Each row is a point on a landscape with many peaks, with its height.
From any point a climber steps to the highest of the 2 points nearest to it. It stops when none of these is higher. Distance is the straight distance between rows; heights are no part of it.
nokot (h 646): |   3 |  12 | -22 |  15 |  -9 |  16 |   6 | -26 | -21 |   4 |   0 |  16 |   4 | -12 |  14 |   9 |   6 |  -6 |  -9 |   0 |  14 |
mik (h 15): |  21 | -17 |   2 |   9 |  16 | -14 |  12 |  -2 |   5 |  35 |  11 | -14 |  11 |  -3 | -36 |  32 |  17 |  10 |   8 |   8 |  24 |
mema (h 173): |  21 |  26 |  -4 |  -2 |  25 |   1 | -16 | -16 |  -7 |  -6 |  22 | -10 |   1 | -10 |  12 |  -3 |  10 | -31 |   3 | -17 |   4 |
silis (h 553): | -16 | -20 | -29 | -12 | -15 |  12 |  -8 | -10 | -11 |  -2 |  -6 |  26 |  19 | -25 |  -4 |   8 |   8 | -16 |  -3 |  19 |  10 |
Fogaf (h 566): |   5 | -14 | -12 |  -4 |  47 |   0 | -18 |   9 |   1 |  28 |  13 |  28 |  29 | -25 | -25 | -20 |  33 | -24 |  -8 |  -4 |  22 |
fom (h 728): | -13 |  -2 | -15 |   1 |   9 |   2 |   3 | -15 | -21 | -15 |   5 | -14 |  26 |   5 | -25 |   8 | -15 |   6 |  15 | -15 |  -2 |
kub (h 665): |  -2 |  -5 |  23 |  27 | -14 |   3 |  28 |  -8 |  12 | -11 | -13 |  18 | -24 |   6 |  19 | -11 |   8 |  39 |  12 | -16 |  11 |
riguz (h 610): |  16 | -22 |  -4 |  16 |  17 |  12 | -12 |  10 |  20 |  18 | -10 | -22 |  53 |  -2 | -27 |   6 |  27 | -22 | -14 |   6 |   7 |
lanud (h 660): |   2 |  -5 |  -3 |  -4 |  -9 | -21 |  27 | -31 |   3 |   1 |  -5 | -22 |   0 |  13 |  18 |   9 | -12 |   7 | -18 | -18 |  12 |
lekez (h 468): | -17 | -14 |   5 | -10 |  14 |  -1 | -28 |  12 |  21 |  25 | -14 |  15 | -18 |  11 |   6 |   7 |  18 |  -6 |  20 |   6 |  28 |
navi (h 609): |  -4 |  12 |   7 | -21 |   1 | -16 |  -6 |  15 |  -1 | -26 | -17 |  24 | -36 |  30 |   3 | -33 | -18 |  12 |   7 |  -3 | -17 |
Biseb (h 863): |  -7 | -12 |   5 | -25 |  -1 |  13 |  -8 | -16 |  -3 |   6 |  -8 |   2 | -39 | -12 |   2 | -17 | -11 | -24 |   4 |  -2 |  -1 |
Kazin (h 732): |   2 |  20 |  -1 |  -3 |  -6 | -18 |  33 | -19 | -22 |  -9 |  -2 |   0 |  -1 |  -1 |  33 |  13 | -14 |  -3 | -15 |  -4 |  18 |
Bozi (h 155): |  13 |  47 |  20 |  -4 |  23 |  -6 |  -8 | -13 |   8 |  -5 |  38 |   0 | -18 |   6 |  12 |  -6 | -14 | -12 |  23 | -28 |  -8 |
Viruk (h 546): |  -7 | -30 |  -3 |   9 |  -6 |  -4 | -14 |  -2 |  11 |  38 |  -7 |  15 | -14 |  20 | -10 |  13 |  -2 |   8 |  24 |   6 |  22 |
balat (h 110): | -11 |  56 |  16 |  16 | -24 |   6 |  18 |  -5 |   9 | -21 |  26 |  -1 |  -7 |  11 |  15 | -15 | -11 |  29 |   4 |   7 | -22 |
Pinom (h 849): |  27 | -10 |  13 |  -3 |   5 |   0 | -29 |   8 | -27 |   2 |  10 |  -8 |  -3 |  15 |  -8 | -13 |   9 | -22 |  -8 |   7 | -30 |
dulig (h 276): | -11 | -33 |  -3 | -23 |   0 |   4 | -30 |  25 |  18 |   2 |  -4 |  26 |  18 |  10 |  19 |  -2 |   5 |  -8 | -11 | -18 |  -3 |
lat (h 645): |  14 | -11 |  16 |   0 | -14 |  -3 |  13 |  13 |   1 | -14 | -12 | -14 | -16 |  34 |   0 |   2 | -29 |   9 |  27 |  -9 | -19 |
nare (h 654): | -23 |  -6 | -25 | -16 |  20 |   8 | -28 | -13 |  -2 |   5 |  12 | -17 |  23 |  -5 | -29 | -15 |   0 | -14 |  12 |   0 | -15 |
Tidor (h 700): |   9 |   8 |  -7 |   8 |  -3 |   7 | -14 |   7 |  15 |  10 | -16 |  -3 |  12 |  42 |   8 |  10 |   1 |  13 |  -5 | -23 |   3 |
kun (h 668): |   1 | -20 | -13 |  10 |  20 |  13 |   3 | -25 |  -9 |  36 |   2 |  -2 |  11 | -10 |   0 | -11 |   9 | -33 | -21 |  33 |   1 |
dig (h 576): |  -5 | -21 |  15 |  25 | -38 |   0 |  21 |  10 |  17 |  -3 | -22 |   4 | -46 | -12 |  -4 |  12 |   0 |  33 |  -2 | -17 |  13 |
Vero (h 907): |  11 |  -7 |   6 | -15 |  -2 |   4 |  -5 |  -4 |  -7 |  10 |  12 |  -9 |  -2 |   5 |  -1 | -24 |  15 |  -3 | -32 |  -7 | -18 |
vog (h 778): |  10 |  11 |  26 |  24 |  -6 |   9 |  20 |   1 |  24 | -28 |  -5 |  34 | -40 |   8 |  21 | -29 |   0 |  17 |  23 | -17 | -10 |
tup (h 751): | -11 |  -6 |  27 | -15 | -19 |  -1 | -13 |  27 |  16 |   7 |  -1 |  12 | -44 | -13 |  13 | -23 |  19 |   7 |  -9 |   9 |   7 |
lod (h 845): |  -2 |   4 |  27 | -22 |  -4 |   3 |  -4 |  22 |  15 |   4 |  13 |  14 | -41 | -36 |  33 | -34 |  -1 |  -3 |  11 | -23 | -11 |
lovo (h 598): |  -8 |  18 |  16 |  13 | -23 |   3 |  28 |   6 | -23 |   3 | -25 |   5 |   2 | -10 | -31 |  17 | -23 |  31 |  19 |  -8 |  15 |
zat (h 746): | -14 |  -4 |   5 |  -6 | -11 |   8 | -12 |  -9 | -20 |  -8 |  10 |  25 | -12 |  -6 | -11 | -20 |  -3 | -15 |  23 |  -9 |  -1 |
rofog (h 478): | -26 | -25 | -17 |  -1 | -38 |  14 |  10 | -12 | -15 |   0 |  -6 |   6 |  10 | -13 | -10 |  12 | -15 |   9 | -17 |  15 | -11 |
duno (h 611): |  14 | -22 | -19 |   0 |  61 | -13 |  -2 | -11 |   2 |  30 |   5 |  14 |  15 | -18 |  -6 | -24 |  25 | -36 | -25 |  19 |  -5 |
zav (h 878): |   8 |  19 |  30 |   6 |  -4 |   7 |  29 |   1 |  39 | -50 |  -1 |  36 | -28 |  15 |   4 | -36 | -22 |   5 |  19 |  -6 | -28 |
ketu (h 58): |   7 |  44 |   3 |   8 | -19 |  -5 |  24 |   0 |  -5 |  11 |  25 |   3 |  25 |   1 | -10 |  22 |  -5 |  35 |  -3 |  23 |  -5 |
Tokef (h 591): |   2 |   5 |  12 | -12 | -11 | -22 |  28 |   6 |  -7 | -26 | -11 |   7 | -16 |  31 | -12 | -19 | -31 |   1 |  24 |   9 | -18 |
tetel (h 831): |  21 |   5 |   2 |  12 | -22 | -10 |   3 |   1 | -17 |  -6 |  -4 | -30 |  -7 |   1 |   3 |   3 |   6 |  19 | -36 |   8 | -16 |
kerus (h 748): |  -9 | -16 | -16 | -14 |  21 |  10 |  -5 | -25 |   5 |  20 |  -2 | -21 | -12 | -31 |  -5 | -11 |   6 | -41 |  -5 |  16 |  10 |
navuv (h 193): |  -5 |  26 |  -5 | -16 |  17 |  -7 | -18 |  -3 |  -6 | -18 |  34 |  -6 |   5 | -29 |  16 | -16 |   4 |  -7 |  -9 | -15 |   0 |
pino (h 635): |   5 |  21 | -19 |  -2 |  -8 |  -4 |  17 | -24 |   9 |   1 | -18 |  -5 |  -4 |  32 |  -2 |  11 | -15 |  24 |   0 | -18 |   6 |
Givam (h 584): |  -6 |   5 | -17 | -18 |  21 |  10 | -25 |   2 |   5 |  28 |  18 |  18 |  19 | -11 | -20 | -22 |  16 | -14 |   3 |  17 |  -4 |
kosod (h 674): |  -6 |  -1 |  28 | -10 |  -8 |  -3 |   3 |  19 |   9 |  -9 | -17 |  21 | -44 |  12 |  -7 | -38 |   9 |  20 |  -7 |   7 |  -4 |
fuzo (h 697): |  -3 | -28 | -11 |  12 |   6 | -17 |  -5 |  11 |  21 |   8 | -19 | -35 |  12 |  12 |   4 |  26 |  12 |  24 | -26 |  11 |   0 |
fako (h 703): |  -3 |   7 |  19 |   8 |  -6 |   7 |  -1 |  30 | -13 |   4 | -18 | -23 |  -4 |  17 |  -3 |   5 |   0 |  11 |  28 |  11 |   3 |
nekez (h 650): |   2 |  11 |  22 |  15 | -31 |  30 |  11 |  23 | -28 |  -9 | -33 |  -1 | -10 |   1 | -17 |   5 |  -1 |  14 |  10 |  -1 |  14 |
Fes (h 812): |  12 |  30 |   9 |   2 |   0 |  -4 |   9 |  11 | -15 | -11 |   2 | -22 |  13 | -11 |  20 |  18 |   8 | -16 |   9 |  34 |  15 |
bamep (h 754): |  -1 |  22 |   4 |  -4 |  21 |   2 | -20 |  21 |   3 |  -6 | -18 | -31 |  16 |   2 |   9 |   9 |  13 |  -7 |  33 |  11 |   9 |
nifa (h 805): |   5 | -30 |   1 |  11 |  14 | -15 | -21 |  26 | -17 |  -7 |  -4 | -15 |  22 |  27 |   0 |  -3 |   9 |   0 |   0 | -14 | -24 |
povu (h 367): | -12 | -21 | -33 |  -7 |  31 |  10 | -47 |  -4 |  21 |  15 | -12 |  17 |   4 | -21 |   8 |   4 |  26 | -20 | -31 |  -8 |  16 |
pizov (h 781): |  -5 | -12 | -10 |  15 |  14 |   1 |  25 |  -8 | -35 |  -4 |  -8 | -24 |  31 | -20 | -33 |  11 |  -7 | -12 |   5 |  -1 |  -1 |
lalop (h 242): |   1 |   1 |   4 | -36 |   6 |   1 | -12 |  19 |   6 |  -1 |  22 |  35 |  29 |   1 |  25 | -14 |  -2 |  -9 |   5 | -20 | -11 |
duku (h 317): | -10 | -31 | -18 | -10 |  18 |  12 | -40 |   1 |  22 |  21 |  -7 |  35 |   5 |   3 |  26 |   2 |   1 | -28 | -23 | -26 |   3 |
nidek (h 36): |  26 |  14 |  -2 |   2 |  -3 | -11 |  16 |  -8 | -10 |  12 |  35 |  -5 |  18 | -12 | -29 |  28 |   6 |  10 |  12 |  12 |  13 |
vifem (h 585): |  -4 | -20 |  -7 |  -9 | -17 | -12 |   0 |  -8 |  18 | -21 |  11 | -24 | -10 |  21 |  11 |   3 | -28 |  10 |  17 |  -6 | -25 |
zavir (h 135): | -10 |  56 |  24 |  11 |   5 |   1 |  18 |  -9 |  14 | -19 |  33 |  14 | -18 |  21 |   6 | -19 | -23 |   8 |  18 | -13 | -13 |
Tigo (h 756): |   6 | -17 | -10 |  10 |  -2 |  -1 | -22 |  11 |  12 |  -9 | -10 | -31 |  28 |  22 |   8 |  24 |  12 |   9 |  -5 | -19 |  -4 |
sed (h 824): |  23 |  -9 |   1 |   3 |   2 |  -6 |  14 | -12 | -22 | -10 |  -5 | -36 |  24 |  -9 | -17 |  11 |   2 | -30 | -18 |  11 |  -2 |
mebes (h 633): |  -1 |  -9 |   1 |   1 |  -5 |  -1 |   7 |  -4 | -12 |  28 |   6 |  37 |   5 |  15 | -21 |  -3 |   6 |   5 |  21 |  -1 |   8 |
gek (h 807): |   0 |  20 |  16 |   9 | -23 | -16 |  43 |  -8 | -22 | -17 |   5 |  -7 |   4 | -15 |  10 |  36 | -33 |  -2 |  -9 |   3 |   7 |
telog (h 479): |  -5 | -27 |  -4 |  -5 |  -8 |   3 | -10 |   7 |   4 |  -4 |   3 |  -2 |  15 | -33 |   9 |  12 |  22 | -14 |   0 |  23 |  11 |
Gan (h 416): |   5 | -14 | -18 |   1 |  20 |   8 | -42 |   7 |   4 |   3 |  -6 |  -1 |  -6 | -14 |   9 |  11 |  32 | -13 | -24 |  22 |  15 |
gamet (h 526): |  -5 |   6 |   7 |  17 | -38 |   7 |  30 |  -6 |   5 |  -8 | -14 |  -9 | -41 | -17 |  -7 |  11 | -17 |  33 |  -5 |   7 |  -8 |
tafo (h 870): |   9 |  18 |   7 |   6 |  -6 | -16 |  29 |   3 | -23 | -31 |   6 | -28 |  27 | -12 |  -1 |  30 | -16 | -21 | -12 |  20 |   1 |
Nin (h 642): |   2 | -27 | -29 |  11 |  22 |   2 |  -4 |   6 |  19 |  13 | -25 | -22 |  33 |   2 | -23 |  25 |   9 | -14 | -29 |  11 |  13 |
madev (h 80): | -13 |  52 | -10 |  14 | -11 |  -3 |  10 |  -9 |  -5 | -19 |  19 |  -7 |  17 |  11 |   8 |  21 | -28 |  29 |  -1 |   6 |  -2 |
daz (h 469): | -14 |  -4 | -16 |   9 | -31 |   4 |  18 |  -7 |  -8 |   9 | -17 |  11 | -10 |  -4 |  -6 |   7 |  -5 |  43 | -19 |  17 |   2 |
rupim (h 510): | -16 | -28 | -20 |   5 | -11 |  18 | -17 | -10 |  11 |  -6 |  -7 | -29 | -13 |   7 |  16 |   8 | -13 | -10 |  21 |   2 | -12 |
duvuk (h 218): |   0 |  23 |   3 | -31 |  27 | -21 | -15 |  14 |  11 |   2 |  29 |  30 |  -2 | -21 |  21 | -20 |   6 |   6 |   0 | -32 |  -5 |

For each start below, name the point where the climber stops.
daz -> zav
Bozi -> silis
duku -> silis
nidek -> silis
lekez -> Biseb
Fogaf -> Biseb
lovo -> tafo
Givam -> tafo
mik -> Biseb
